Points on a hilly landscape, in no order, each with its height.
A ball rolls from a point to the lowest of its 2 nearest points, and stops where none of them is lower. Distance is the straight distance between rows; heights are no part of it.
K21: [.26,.21,.10,-.22,.08,.10,-.08,.04,-.12,-.29,.11,.19,.04,-.26,-.06,-.01,.09,.01,-.13,.31,-.43,-.20,-.01,.04,-.16,-.36,.12,.16,-.36,-.14,-.14,.28]  h=287
K323: [-.35,-.15,.12,.15,.39,.33,.25,-.10,-.16,.06,.04,-.07,.01,-.11,.01,.35,.22,-.18,-.01,.22,.05,.13,.05,-.11,.45,.53,.32,.01,.15,.23,.66,-.28]  h=327
K690: [-.17,.13,.03,.16,-.55,.27,.01,-.27,.34,-.07,.19,-.17,.22,.19,-.30,-.39,.09,.13,-.07,.23,.17,.11,.62,-.04,-.14,.01,-.17,.21,.26,-.09,-.07,.02]  h=171
K936: [-.16,-.42,-.02,-.20,.34,.19,.22,.18,.15,-.31,.12,.33,-.12,.09,-.22,.23,-.18,-.29,-.04,-.27,.35,-.05,.14,-.09,.17,.23,-.25,.11,-.05,.11,.67,-.10]  h=307
K392: [.33,.19,-.26,.01,-.06,-.05,-.17,.42,.46,.23,.06,.33,-.02,-.34,.32,.28,-.27,-.18,.41,-.04,-.11,-.08,.03,-.11,.06,.04,.12,.01,.04,-.29,.39,.13]  h=134
K607: [-.03,.12,-.02,-.12,-.17,.16,.21,-.21,-.12,.16,-.01,.00,.08,.34,-.30,-.48,.10,.45,.11,.22,-.08,-.08,.12,-.16,.23,.07,-.39,-.03,-.49,-.24,-.47,.19]  h=662
K655: [-.22,-.18,-.02,-.49,.37,-.14,.21,.21,.23,-.34,-.07,.17,-.02,-.06,-.30,.18,.08,-.06,-.20,.26,-.23,-.37,-.05,.14,-.25,-.24,.00,.29,-.25,.14,.25,.24]  h=362
K818: [.26,.27,.13,.01,-.44,-.11,.02,-.22,-.26,-.34,-.23,.42,.04,-.39,.27,-.27,-.07,.15,.16,.04,-.23,.23,.05,-.07,.06,-.60,.22,-.12,-.20,-.11,-.16,.17]  h=456
K238: [-.27,-.13,.22,.11,.25,.41,-.13,-.01,-.02,.50,.19,-.36,.20,-.13,.13,.21,.20,.00,.04,.25,.03,.07,-.05,-.20,.30,.37,.61,.28,.34,.29,.36,-.39]  h=286
K289: [.04,-.08,-.18,-.08,.15,.03,-.04,.69,.33,.12,-.03,.23,.06,-.40,.07,.65,-.19,-.27,.26,.15,-.20,-.31,-.01,-.05,.06,.04,.22,.06,-.17,-.01,.63,.23]  h=179
K577: [-.13,-.13,-.42,-.22,.30,.11,.17,-.03,.16,.47,.01,-.27,-.22,.42,.05,.03,.02,.31,.35,.15,-.02,-.19,-.59,.01,.15,.32,.38,-.11,.06,.10,-.32,-.17]  h=460
K303: [.15,.19,.02,.42,.07,.31,.23,-.21,.03,-.43,.14,-.03,-.05,-.17,-.04,.08,.08,-.25,.06,.12,.17,-.02,.06,.05,-.21,-.13,.44,.00,.23,.12,.18,-.10]  h=521
K403: [.06,.17,.13,.75,.39,.38,.04,-.26,-.20,-.44,.28,.00,-.18,-.35,-.02,.08,.10,-.49,-.14,.14,-.07,.08,.05,.11,-.42,.20,.60,-.08,.27,.01,.27,.04]  h=549
K587: [-.15,.19,.37,.02,.13,-.11,.05,.25,-.02,.28,.05,.04,.00,-.20,.07,-.19,.44,-.19,-.62,.06,-.35,.59,.44,-.07,.24,.17,.09,-.09,-.25,-.14,.01,.00]  h=634
K959: [-.31,-.23,.43,-.16,.04,-.35,-.35,-.01,.11,.16,.16,-.19,.26,.05,-.25,-.04,.09,.49,-.05,-.01,.12,-.51,.27,.14,-.05,-.33,-.59,.47,.04,.34,.10,-.44]  h=560
K312: [.45,-.07,-.35,-.38,.41,.39,.07,-.10,-.21,-.18,-.03,.34,-.03,.13,.01,.16,-.41,-.02,.40,-.02,.17,-.46,-.04,-.11,.03,.13,-.15,-.19,-.48,-.29,.27,-.04]  h=372
K904: [.24,-.03,.12,-.38,-.06,-.52,-.37,.65,.02,.60,-.34,-.23,.02,.08,-.05,.16,.05,.50,.25,-.15,.09,-.37,-.34,-.04,.14,.15,-.33,.07,.01,-.02,-.27,-.19]  h=85
K279: [.03,.26,-.36,-.25,.01,.28,.20,-.18,-.05,.34,.07,-.63,-.14,.11,.15,-.30,-.10,.14,.04,-.29,.32,.28,-.11,-.11,-.05,.12,.44,.07,.61,.00,-.47,-.37]  h=390
K71: [.44,.31,-.15,-.10,-.09,.15,.08,-.10,.20,-.18,.12,-.42,-.09,-.10,.05,-.20,-.29,.05,.05,-.40,.31,.04,-.03,-.03,-.07,-.11,-.07,.03,.50,-.22,-.34,-.04]  h=366
K634: [.34,.38,.16,.11,-.09,-.18,.17,.03,-.25,-.16,-.50,.14,.01,-.58,.40,-.10,.16,.27,.19,.14,-.09,.01,-.27,.04,.04,-.40,.31,-.19,-.18,.22,-.11,.04]  h=476
K446: [-.18,-.29,-.37,.01,-.16,.37,.37,-.34,.17,-.11,.08,.32,.08,.10,.09,-.06,-.12,-.07,.35,.50,-.10,-.07,.13,.01,.25,.32,.36,.07,-.29,.09,.33,-.06]  h=392
K227: [.04,.40,.03,-.15,-.39,-.12,.05,-.08,.00,.18,-.02,-.19,.11,.17,-.13,-.46,.21,.35,-.03,.19,-.07,.19,.24,-.10,.24,-.07,-.09,-.04,-.07,-.25,-.48,.24]  h=654
K772: [.04,.12,.17,.28,-.31,-.03,.38,-.17,-.08,-.41,-.04,.08,.08,-.02,-.24,-.25,.22,-.11,-.22,.00,.08,.34,.24,-.14,.10,-.10,-.22,-.31,-.26,-.14,-.08,.10]  h=64
K504: [.24,-.22,-.06,-.29,.34,.24,-.03,.15,.09,-.14,.12,.18,-.02,.10,-.31,.19,-.33,-.09,.23,-.28,.44,-.38,.05,-.12,-.02,.26,-.44,.00,-.24,-.21,.47,.01]  h=339
K418: [.14,.21,-.11,-.04,.22,.03,-.04,-.02,-.23,.11,.15,-.18,-.40,.01,.26,-.03,-.11,-.32,-.12,-.56,-.12,.39,-.22,-.02,-.23,-.02,.29,-.09,.30,-.23,-.44,-.05]  h=92
K819: [-.21,-.35,-.21,.25,-.16,-.26,-.12,.06,-.18,.27,-.19,.07,.15,.58,-.02,.18,-.22,.25,.25,.29,-.02,-.13,-.35,.12,.25,.62,-.14,-.25,-.16,.25,-.03,.04]  h=161
K379: [-.07,-.04,.11,.08,-.48,-.09,-.08,-.43,-.30,-.20,-.06,.09,.13,-.05,.37,-.19,-.43,.03,.01,-.23,.33,.36,.22,.04,.01,-.27,.16,.06,.29,.20,.15,-.32]  h=265
K119: [-.12,-.33,.22,-.01,-.21,-.51,-.57,.46,.07,.02,-.15,.24,.12,-.14,.20,.31,-.17,-.23,-.08,-.15,-.09,.07,-.19,.00,-.18,-.26,-.13,.09,.12,.42,.14,-.12]  h=279
K364: [.03,.05,.30,-.29,.35,-.22,.00,.34,.49,.08,.04,-.35,-.04,-.17,-.29,-.01,.41,-.13,-.31,-.28,.44,-.17,.08,-.06,-.22,-.29,-.39,.19,.44,.00,-.14,-.22]  h=323
K245: [-.11,.01,.13,-.41,.18,-.11,-.23,.22,.28,-.05,.19,.14,.05,-.22,-.22,.09,.24,.06,-.22,.26,-.44,-.49,-.01,.31,-.32,-.40,-.12,.52,-.23,-.02,-.04,.31]  h=329
K884: [-.05,.10,-.21,.53,-.44,-.26,-.37,-.14,.00,-.10,.04,-.01,-.17,.36,-.14,-.03,-.05,-.03,-.10,.00,-.40,.00,-.42,.25,-.27,-.08,-.29,-.26,.07,-.08,-.60,.59]  h=112
K721: [-.05,.07,-.36,-.29,.42,-.12,.14,.36,.36,.44,-.06,-.29,-.26,.25,-.15,.16,.05,.27,.28,.03,-.05,-.41,-.48,.05,-.02,.26,-.05,-.15,-.01,-.02,-.22,.11]  h=474
K57: [.19,-.17,-.49,.35,-.09,.01,.31,-.25,.00,-.44,-.13,.50,-.02,.08,-.02,.07,-.30,-.14,.41,.04,.14,-.32,-.01,-.08,-.14,.00,-.02,-.45,-.50,-.07,.17,.16]  h=441
K678: [.27,.23,-.18,.42,-.11,.26,-.17,-.17,.03,-.29,.42,.06,-.20,.09,-.02,-.08,-.12,-.29,-.03,-.02,-.49,-.10,.05,.02,-.28,-.09,.00,-.10,-.10,-.40,-.18,.42]  h=210
K582: [-.17,-.15,-.55,-.29,-.17,.16,.30,-.33,-.06,-.03,.10,.49,-.02,.01,.42,-.13,-.18,.00,.21,.29,-.03,.17,.05,.14,.04,.04,.50,.07,-.38,-.08,.11,-.01]  h=415
K905: [.45,.14,-.12,.29,.06,.15,.11,-.17,-.02,-.45,.00,-.09,.06,.09,.08,.05,-.22,.06,.40,-.12,.38,-.26,-.27,-.07,-.12,-.12,-.07,-.37,.06,-.04,.06,.05]  h=231
K190: [.11,.21,-.04,.05,.37,-.15,.09,.25,.22,.11,.05,-.14,-.18,.13,-.15,.17,.23,-.12,-.04,.13,-.22,-.13,-.27,.00,-.15,.03,-.05,-.27,-.03,-.02,-.20,.25]  h=494
K967: [.01,-.20,.36,-.18,-.12,-.48,-.52,.17,-.27,.02,-.21,.07,-.03,-.09,.31,.05,-.32,-.03,-.15,-.40,.07,.24,-.31,.09,-.20,-.26,-.07,.21,.27,.18,-.20,-.21]  h=303
K779: [-.10,-.17,.26,-.02,.16,-.22,-.02,.39,.20,.08,-.08,.06,.04,.18,-.34,.00,.24,-.08,-.30,-.34,.06,-.03,.13,-.10,.03,-.02,-.50,-.12,-.10,-.03,.02,.00]  h=285
K580: [.03,.05,.22,.19,-.49,-.12,.31,.10,.29,-.02,-.15,.04,.24,.01,-.17,-.14,.22,.01,.03,.03,.40,.32,.49,-.23,.22,.01,-.49,-.25,.05,-.03,.07,-.12]  h=113
K833: [-.49,-.37,.05,.11,-.16,-.06,-.16,-.13,-.07,.43,.03,.00,.11,.51,-.15,.10,.03,.34,-.03,.25,-.03,-.05,-.06,.04,.38,.63,-.08,.15,-.05,.34,.08,-.21]  h=195
K676: [-.27,-.12,.38,.20,-.15,-.13,-.31,-.13,.25,-.02,.28,-.11,.21,.17,-.28,-.13,.02,.13,-.01,.13,.05,-.39,.47,.08,-.22,-.14,-.46,.45,.28,.19,.14,-.13]  h=548
K653: [.20,-.19,.04,-.28,.06,-.13,-.27,.58,.17,.58,-.14,-.36,.27,.10,-.05,.55,.06,.44,.54,-.06,.26,-.44,-.46,-.13,.30,.22,-.12,-.01,.08,.13,.03,-.13]  h=57
K383: [.32,.32,-.07,-.01,-.28,.23,.22,-.43,-.49,-.15,.06,-.11,.03,-.01,.14,-.34,-.14,.01,.06,-.29,.23,.39,.44,-.30,.18,-.09,.00,-.20,-.20,-.41,-.27,.06]  h=314
K806: [.08,.23,.18,.34,-.30,.26,-.04,-.52,-.29,-.05,.00,-.31,.11,.15,.01,-.19,-.21,.00,.00,-.30,.46,.26,.32,-.08,.05,.02,.04,.02,.58,.12,.05,-.14]  h=236
K840: [-.03,-.08,-.47,.52,-.17,.16,.20,-.23,.03,-.35,-.18,.55,-.10,-.04,.33,.11,-.27,-.11,.44,.03,.03,.02,-.02,.02,.00,-.05,.31,-.36,-.23,.06,.45,-.04]  h=464
K430: [.55,.20,-.27,-.26,.14,.10,-.17,-.10,-.25,.13,.10,.03,-.30,-.20,.61,-.04,-.38,-.20,.18,-.51,.09,.17,-.20,-.05,-.19,-.21,.37,.02,.27,-.22,-.14,-.04]  h=46
K448: [-.12,-.18,.14,-.33,-.27,-.23,-.33,-.30,-.18,-.16,.08,.01,.00,.01,.30,-.21,-.39,.22,-.16,-.07,.06,.27,-.08,-.05,-.23,-.14,.19,.37,.21,.19,-.27,-.27]  h=291
K890: [.24,.17,.16,.07,-.56,-.36,-.43,.07,.21,-.01,.01,.00,.11,-.12,.23,-.10,-.30,-.13,.20,-.07,-.01,.02,.04,-.06,-.24,-.28,-.19,.17,.47,.01,-.14,.21]  h=187
K376: [-.31,-.56,-.07,.16,.17,.18,.19,.10,-.04,-.44,-.03,.31,-.12,.10,-.19,.14,.01,-.57,-.18,-.09,-.07,.15,.07,-.03,.09,.29,-.27,-.04,-.23,.13,.43,.06]  h=270
K286: [-.19,-.40,.21,-.10,.43,-.04,.04,-.07,-.42,-.30,-.28,.05,.06,.06,.12,.39,-.20,-.04,-.01,.29,-.02,-.15,-.31,.14,-.04,.10,.24,.16,-.11,.54,.32,-.14]  h=146
K114: [.26,.45,.17,-.02,.33,.13,.22,.00,-.24,-.35,.31,-.25,-.19,-.40,-.07,-.06,.38,-.21,-.33,-.36,-.10,.14,-.03,-.18,-.17,-.35,.26,-.23,-.04,-.39,-.29,.02]  h=188
K295: [.26,.28,.03,.15,.31,.07,.04,.01,-.02,-.23,.18,-.38,-.33,-.41,.19,.09,.11,-.28,-.13,-.36,-.08,.21,-.48,-.06,-.25,-.32,.33,-.07,.32,-.12,-.35,.08]  h=137
K872: [.05,-.01,.09,-.06,.08,-.20,.11,.39,.05,-.15,-.12,.31,.05,-.21,.02,.11,.14,-.18,-.17,-.10,.04,.18,.04,-.14,.12,-.05,-.03,-.23,-.17,-.13,.15,-.12]  h=254
K510: [-.03,.12,-.05,.68,-.25,.28,-.08,-.29,.03,-.12,.08,.27,.04,-.08,.29,.06,-.20,-.33,.20,.16,.00,.01,.23,.01,-.09,.13,.44,-.13,.16,.14,.51,-.06]  h=493
K661: [.39,.30,.12,-.10,.23,.28,.20,-.07,-.29,-.21,-.33,.26,.23,-.49,.36,.13,.10,.23,.18,.30,.06,-.22,-.21,.03,.07,-.30,.28,-.23,-.28,.09,.24,.06]  h=497
K688: [.29,.02,-.05,-.29,.06,-.59,-.09,.69,-.01,.48,-.46,-.29,-.01,-.21,.16,.19,.26,.24,.14,.08,-.26,-.20,-.31,-.01,.16,.11,-.17,-.20,-.06,-.03,-.35,.12]  h=111
K317: [-.18,.15,.25,.34,.02,-.07,-.15,.00,.28,.04,.19,-.27,.01,.05,-.47,-.13,.47,.05,-.15,.22,-.08,-.37,.18,.07,-.36,-.02,-.24,.19,.21,.04,-.18,.12]  h=532
K192: [-.14,.37,.24,.18,-.35,-.09,.10,-.01,-.16,.32,-.02,-.25,.09,-.09,-.06,-.40,.41,.11,-.42,.18,-.17,.62,.32,-.14,.29,.01,-.09,-.17,-.05,-.24,-.25,.02]  h=645
K902: [-.07,-.12,.36,-.06,-.06,-.43,-.27,.39,.09,-.04,-.17,.10,.13,-.38,.18,.41,.13,-.25,-.07,.30,-.10,-.11,-.07,.05,-.24,-.26,.21,.11,.21,.45,.22,-.05]  h=252
K259: [-.28,-.24,-.17,.06,.20,.11,.42,-.14,-.07,-.01,-.12,.28,-.03,-.03,.10,.22,.00,-.08,.23,.24,.12,.07,-.07,-.05,.33,.24,.46,-.12,-.11,.22,.44,-.24]  h=363
K646: [.59,.35,-.05,-.16,-.40,.05,-.05,-.22,-.15,-.17,-.16,-.23,.20,-.11,.11,-.26,-.28,.26,.15,-.46,.57,.07,-.04,-.16,.03,-.29,-.31,-.06,.43,-.22,-.11,.03]  h=353
K10: [.23,-.22,-.16,-.17,.19,-.26,-.15,.66,.01,.44,-.23,.02,.03,.23,-.05,.66,-.15,.14,.35,-.06,.03,-.29,-.34,.06,.27,.41,-.12,-.16,-.31,-.01,.20,.13]  h=93
K685: [.48,.20,-.02,-.16,-.21,.35,-.06,-.24,-.36,.03,.01,-.06,.21,.15,.17,-.35,-.43,.25,.39,-.27,.48,.02,.29,-.20,.22,-.09,-.18,-.07,-.02,-.41,-.01,.03]  h=335
K95: [.23,-.15,-.09,.18,-.34,.09,-.05,-.48,-.28,-.50,-.06,.24,.05,.19,.09,-.01,-.48,.17,.52,-.04,.34,-.17,-.17,.03,-.18,-.11,.15,-.04,-.01,.12,-.07,-.11]  h=193
K226: [.06,.35,.00,.17,-.31,.61,.20,-.34,-.02,.11,.19,-.40,.20,.13,-.15,-.36,-.01,.05,.08,-.03,.38,.16,.53,-.18,.04,.06,.04,.01,.21,-.08,.03,-.07]  h=205
K15: [.14,.18,-.45,.33,-.26,.16,-.27,-.23,.04,.12,.35,.11,-.06,.35,.06,-.15,-.23,-.08,.17,.08,-.23,-.03,.13,.03,-.01,.16,-.13,-.14,-.19,-.52,-.10,.44]  h=253
K123: [-.71,-.18,.06,-.14,.16,-.37,-.16,.18,.29,.47,-.05,.12,-.01,-.14,-.33,.06,.41,.21,-.66,.09,-.45,-.22,.07,.50,.04,-.07,-.33,.30,-.16,.14,.01,.13]  h=586
K233: [.24,.36,.29,-.22,.28,.18,-.02,-.06,-.27,-.12,.27,-.04,-.17,-.31,-.17,-.18,.22,.03,-.41,-.03,-.39,.09,.25,.01,-.05,-.25,.15,.19,-.29,-.33,-.22,.09]  h=240
K412: [-.19,.09,-.11,.64,-.11,.14,.58,-.11,.15,-.22,-.10,.06,-.13,-.13,-.12,-.25,.26,-.34,-.14,.17,-.07,.40,.24,-.19,.10,.08,.05,-.43,-.26,-.12,.10,-.03]  h=127
K842: [-.12,.01,-.21,-.04,.05,-.19,.38,.33,.34,.34,-.16,-.02,-.09,.01,.18,-.03,.08,.09,-.06,.07,-.17,.40,-.11,-.12,.32,.21,.21,-.45,-.25,-.23,-.24,-.09]  h=166
K281: [.21,.41,-.44,-.28,-.22,.31,.44,-.07,.24,.09,.10,-.38,-.04,-.30,.14,-.35,-.13,.11,.10,-.12,.15,.27,.02,.02,-.06,-.09,.36,.19,.54,-.10,-.31,-.23]  h=379
K56: [-.05,.04,-.17,-.18,-.34,-.03,.21,-.28,-.20,-.35,-.18,.53,.11,-.33,.39,-.28,-.09,.14,.15,.16,-.07,.17,.23,.05,.15,-.39,.45,.01,-.38,.07,.25,-.07]  h=437
K25: [.30,-.20,-.35,.02,.26,.23,.31,-.47,-.52,-.28,-.03,.32,-.20,.17,.20,.05,-.23,-.20,.32,.00,-.04,-.21,.02,-.14,.00,.05,.11,-.33,-.72,-.34,.19,.01]  h=408
K243: [.24,.17,-.20,-.06,.00,.14,-.07,.11,.28,.09,.15,.15,-.16,-.17,.35,.01,-.21,-.17,.16,-.15,.03,.17,.06,-.03,.01,.00,.40,.11,.15,-.26,.08,-.08]  h=94
K548: [-.16,.05,.11,-.60,.26,-.13,.37,.37,.62,.04,.08,-.23,.00,-.28,-.38,-.03,.44,.19,-.08,.12,.20,-.23,.15,.01,-.08,-.28,-.07,.33,.19,-.04,-.06,-.14]  h=341
K550: [.28,-.21,-.06,-.04,.13,.30,-.05,-.36,-.31,-.58,.31,.22,.01,.19,-.05,.10,-.41,-.26,.16,-.13,.35,-.10,-.06,.04,-.21,-.02,.21,.07,.08,.18,.20,-.10]  h=145
K658: [-.47,-.57,.28,-.11,.28,-.19,.11,.00,-.22,-.44,-.33,-.02,-.05,.26,-.31,.36,.13,-.08,-.26,.11,-.08,-.23,-.35,.18,-.17,-.05,-.14,.16,.00,.58,.13,-.02]  h=72
K990: [-.41,-.45,.27,.03,.24,-.07,-.07,.17,-.18,-.32,-.24,.09,.00,.01,-.30,.25,.36,-.39,-.56,-.11,-.45,.10,-.23,.24,-.25,-.11,-.26,.08,-.20,.41,.25,.20]  h=143
K931: [.05,.06,.22,.28,-.42,-.28,-.45,-.03,-.12,-.08,-.04,.02,.05,.24,-.05,.00,-.12,-.13,-.12,-.23,-.13,.08,-.23,.05,-.26,-.20,-.32,.05,.27,-.03,-.36,.36]  h=154
K949: [.10,-.01,.07,.35,.03,.22,-.23,-.16,-.18,-.32,.33,.06,-.21,.12,-.12,.05,-.08,-.46,-.21,-.41,-.09,.22,.07,.02,-.22,.02,-.08,-.09,.15,-.24,-.06,.08]  h=152
K350: [.06,.07,.32,-.09,.09,-.25,.06,.23,.29,.03,-.10,-.35,.07,.16,-.40,.02,.37,.21,-.08,-.21,.51,-.24,.07,-.10,.04,-.03,-.61,-.09,.29,.10,-.17,-.25]  h=308
K916: [-.05,-.06,.14,-.48,.42,.10,.43,.27,.09,-.34,-.25,-.05,.25,-.46,-.19,.31,.32,.07,-.06,.43,.07,-.33,.01,.00,-.09,-.34,.09,.01,.04,.19,.42,.08]  h=380
K930: [-.61,-.38,.07,-.22,.33,-.05,-.13,.21,-.04,.43,-.06,.25,-.11,-.19,.01,.12,.24,.10,-.58,.25,-.62,-.03,.21,.27,.23,.23,-.12,.39,-.38,.12,.22,.16]  h=601
K757: [-.41,-.38,.26,-.07,.16,-.45,.07,.29,.37,.18,-.15,-.27,-.15,.31,-.23,.24,.16,.13,-.22,-.14,.28,.06,-.25,.01,-.01,.19,-.17,.03,.35,.41,-.19,-.27]  h=162
K39: [.15,.17,.03,.05,-.16,-.40,.02,.44,.19,.48,-.34,-.22,-.02,-.08,.15,-.09,.11,.07,.09,-.01,-.08,.31,-.07,-.18,.24,.05,-.21,-.39,-.06,-.17,-.41,.09]  h=139
K413: [-.47,-.11,.29,.37,.21,.21,-.32,-.22,-.12,.52,.13,-.33,.01,.29,-.04,.13,.07,.03,.12,.17,-.13,.07,.07,-.07,.45,.72,.12,.25,.20,.22,.27,-.26]  h=239
K212: [-.64,-.25,.21,-.19,.02,-.37,-.34,-.15,.20,.33,.19,.03,.12,-.06,-.22,-.25,.10,.31,-.51,-.17,-.10,-.22,.17,.33,-.02,-.27,-.46,.51,-.03,.09,.04,-.21]  h=573
K648: [-.02,-.03,-.43,-.38,.14,.15,-.08,-.16,-.05,.38,.24,-.06,-.17,.54,-.01,-.19,-.08,.46,.27,.09,-.15,-.20,-.24,.13,.10,.29,.12,.09,-.30,-.27,-.49,.01]  h=446
K551: [-.26,-.45,-.15,.37,-.15,-.03,-.22,-.07,-.14,.02,-.06,.28,.02,.46,-.10,.18,-.07,-.02,-.16,.23,-.27,-.12,-.28,.21,.03,.39,-.31,-.12,-.20,.36,.04,.33]  h=116
K143: [-.16,-.25,.24,.18,.17,.12,-.18,-.12,-.37,-.46,.07,.22,-.07,-.08,-.09,-.04,.15,-.47,-.41,-.14,-.28,.21,.01,.09,-.12,-.05,-.13,.03,-.22,.04,.15,.06]  h=212
K736: [-.14,-.02,-.22,.25,-.11,-.08,.46,.14,.00,.21,-.12,.21,-.07,-.05,.14,-.22,.17,-.07,-.14,.01,-.11,.62,.28,-.10,.36,.13,.14,-.54,-.43,-.24,.08,-.03]  h=180
K455: [.12,.12,-.48,.17,-.28,.30,.07,-.62,-.38,.04,.29,.06,-.08,.43,.12,-.22,-.17,-.17,.10,-.08,-.01,.34,.34,.01,.05,.12,.11,-.09,-.18,-.42,-.21,.10]  h=288
K485: [-.04,.29,-.40,-.23,.14,.22,-.28,-.21,-.02,.55,.33,-.13,-.26,.40,.01,-.35,.03,.24,-.05,-.15,-.24,-.08,.00,.23,-.06,.20,.16,.25,-.01,-.49,-.38,.07]  h=430
K200: [.15,-.23,.28,.08,.12,.18,-.21,-.32,-.36,-.28,.00,.22,.07,.13,.10,.14,-.32,-.29,.09,.21,.03,-.15,-.09,.08,-.07,.13,.03,.18,-.02,.38,.33,-.14]  h=68
K187: [-.24,-.33,-.05,.46,-.29,-.10,-.49,-.33,-.16,-.21,.04,.01,.00,.40,-.12,.16,-.14,-.03,-.13,.20,-.35,-.23,-.50,.38,-.33,.09,-.37,.05,.12,.30,-.34,.31]  h=53
K152: [-.10,-.05,.15,-.46,-.02,-.14,.33,.20,.39,-.16,-.10,-.13,.31,-.36,-.15,.16,.28,.10,.06,.24,.48,-.19,.00,-.12,-.03,-.23,-.15,.14,.17,.19,.18,-.17]  h=357
K811: [-.41,-.45,.18,-.12,.14,-.40,-.08,-.10,-.07,-.10,-.14,-.06,-.04,.24,-.14,.03,.07,.16,-.37,-.01,.03,.01,-.32,.14,-.08,.07,-.24,.07,-.12,.41,-.12,-.16]  h=125
K924: [.32,-.02,.20,.03,-.22,-.19,-.12,.22,.01,-.10,-.18,.24,.08,-.33,.23,-.05,-.33,-.08,.05,-.33,.32,.25,-.02,-.16,.09,-.21,-.10,-.17,.13,-.01,.18,-.08]  h=221
K672: [.08,.47,-.24,-.10,.19,.19,-.16,-.16,-.01,.48,.26,-.44,-.24,.05,.02,-.33,.06,.22,-.11,-.19,-.24,.11,.09,.09,-.20,.08,.28,.34,.50,-.39,-.60,.07]  h=414
K80: [-.22,-.06,.10,-.25,.40,.14,-.15,.16,-.17,.31,.12,.12,-.18,-.16,.05,-.07,.30,-.17,-.54,.09,-.54,.14,.13,.10,.14,.22,-.02,.10,-.38,-.14,.08,.13]  h=618
K516: [-.25,-.05,.00,-.16,-.41,-.12,.03,.08,.50,.12,.13,.05,.18,.11,-.22,-.30,-.06,.13,-.13,-.16,.37,.09,.52,-.14,.09,.02,-.52,.22,.11,-.10,.04,-.11]  h=141
K879: [.04,.31,.02,.09,.19,.21,.23,.03,.43,.13,.17,-.34,.00,.06,-.34,-.12,.41,.01,.05,.24,-.05,-.23,.20,-.01,-.03,.08,-.02,-.15,.07,-.19,-.21,.12]  h=514
K501: [.05,.48,-.14,-.07,-.23,.10,-.01,-.16,-.19,.54,-.02,-.62,-.05,.09,.18,-.34,-.11,.22,.02,-.21,-.09,.42,.09,-.10,-.01,.03,.31,.12,.61,-.07,-.56,.06]  h=401
K206: [-.02,-.13,.18,-.12,.15,-.21,-.11,.60,.05,.04,-.30,.14,.10,-.44,.27,.55,.04,-.22,-.04,.15,-.25,-.02,.01,.09,.08,-.22,.29,.06,-.19,.23,.58,.10]  h=219
K939: [.22,.05,.02,.12,-.18,-.09,.02,-.02,.13,-.12,-.24,-.11,.32,.01,-.01,.05,-.14,.20,.47,.29,.33,-.34,-.26,-.01,-.06,-.06,-.04,-.18,.13,.29,-.01,-.14]  h=264

Where does a ball stop that starts at each point below?
K448 | K772
K655 | K430
K818 | K187
K119 | K430
K317 | K949
K672 | K949
K227 | K949

Write out the way that a ball takes from each point below.
K967 | K119 > K902 > K206 > K289 > K392 > K243 > K430
K959 | K676 > K317 > K879 > K190 > K721 > K577 > K648 > K485 > K672 > K501 > K279 > K281 > K71 > K646 > K685 > K383 > K455 > K15 > K678 > K949
K634 | K818 > K56 > K582 > K446 > K259 > K323 > K238 > K413 > K833 > K819 > K551 > K187
